Each scene shows the same named points in several views. A view is turned or mirrored, shifted and resized as a whole, has a little noise and may leave points out.

Scene 1
View 1
(104): 16  -12  -5  -2  -32  2  -4  11
(14): -1  -17  -12  17  -13  13  -22  9
(141): -16  2  2  5  -34  -13  26  9
(136): -19  -1  -3  10  -24  -10  19  18
(184): 7  -13  -9  8  -24  8  -13  8
(40): -10  -12  -3  16  -23  14  -10  -13
(142): -32  -6  -2  19  -20  0  9  -5
(107): 0  -2  2  -3  -39  -8  21  12
(63): -20  -3  -18  18  -7  -19  7  48
(41): -13  -3  -1  8  -30  -5  17  5
(158): -2  -9  -12  10  -18  -3  -4  25
(169): 8  -17  -14  12  -15  11  -26  17
(9): -25  -5  -4  15  -20  -5  9  10
(232): -17  -11  -5  16  -19  5  -1  -3
View 2
(104): 6  -4  -19  -12  -10  -11  -19  23
(63): -15  -12  10  26  -2  8  -18  31
(142): -14  -4  2  -11  25  0  -4  12
(169): -6  2  -20  0  -10  -3  -32  4
(107): 3  -9  -9  -8  -5  -8  -9  30
(136): -3  -9  -2  1  2  -3  -9  30
(158): -6  -6  -8  5  -4  -1  -21  20
(40): -8  2  -16  -19  14  -6  -16  2
(14): -7  3  -19  -1  0  -2  -30  1
(41): 1  -7  -8  -12  3  -7  -6  25
(141): -3  -13  4  -10  10  -6  3  34
(184): 0  -4  -13  -5  -3  -4  -17  19
View 3
(63): -18  -27  27  47  30  -17  8  15
(107): 1  0  2  15  -2  5  -3  36
(142): -24  -36  2  -12  -9  7  8  -1
(41): -1  -8  -1  4  -8  6  -1  32
(9): -18  -30  11  7  -1  -6  8  18
(136): -12  -24  12  14  0  -12  6  33
(169): 7  10  -8  11  12  41  -7  -13
(232): -14  -24  1  -4  -4  11  6  5
(40): -9  -20  -7  -15  -10  24  4  -3
(14): -6  -8  1  9  12  31  0  -15
View 4
(158): -9  -3  -10  26  -9  -20  15  25
(9): -1  4  -17  9  -21  0  5  11
(107): -7  -5  -26  15  -21  -33  -3  27
(184): -15  13  -2  27  -14  -29  -2  33
(104): -13  -3  -25  21  -19  -50  -4  35
(142): 0  14  -18  3  -28  11  -3  7
(232): -9  16  -7  16  -21  -4  -5  18
(63): 1  -27  -16  24  -4  0  38  12
(40): -12  29  -2  15  -25  -8  -15  23
(14): -17  20  9  32  -8  -14  3  29
(141): 7  -17  -45  -4  -32  -10  3  6
View 5
(142): 12  -5  11  19  17  8  32  23
(41): 17  7  23  -2  7  14  28  64
(9): 14  -2  6  8  6  -2  28  35
(40): 5  5  34  4  21  4  14  41
(158): 12  11  20  -13  2  -18  9  57
(232): 7  2  26  8  22  4  19  36
(169): 0  17  48  -17  21  -22  -11  52
(107): 18  11  22  -10  -1  9  25  74
(104): 12  18  41  -14  8  8  12  78
(141): 23  2  2  7  -5  18  43  59
(63): 16  4  -11  -11  -19  -45  15  44
(136): 19  2  1  2  -5  -1  36  51
(184): 6  13  42  -11  19  -4  3  59
(14): 1  7  30  -7  15  -21  0  38

In a view up to two points have been moved. Name them for each view, in the order of its rows, or write -.
view 1 => (107), (41)
view 2 => (136), (184)
view 3 => (142), (169)
view 4 => (104), (141)
view 5 => (40), (14)
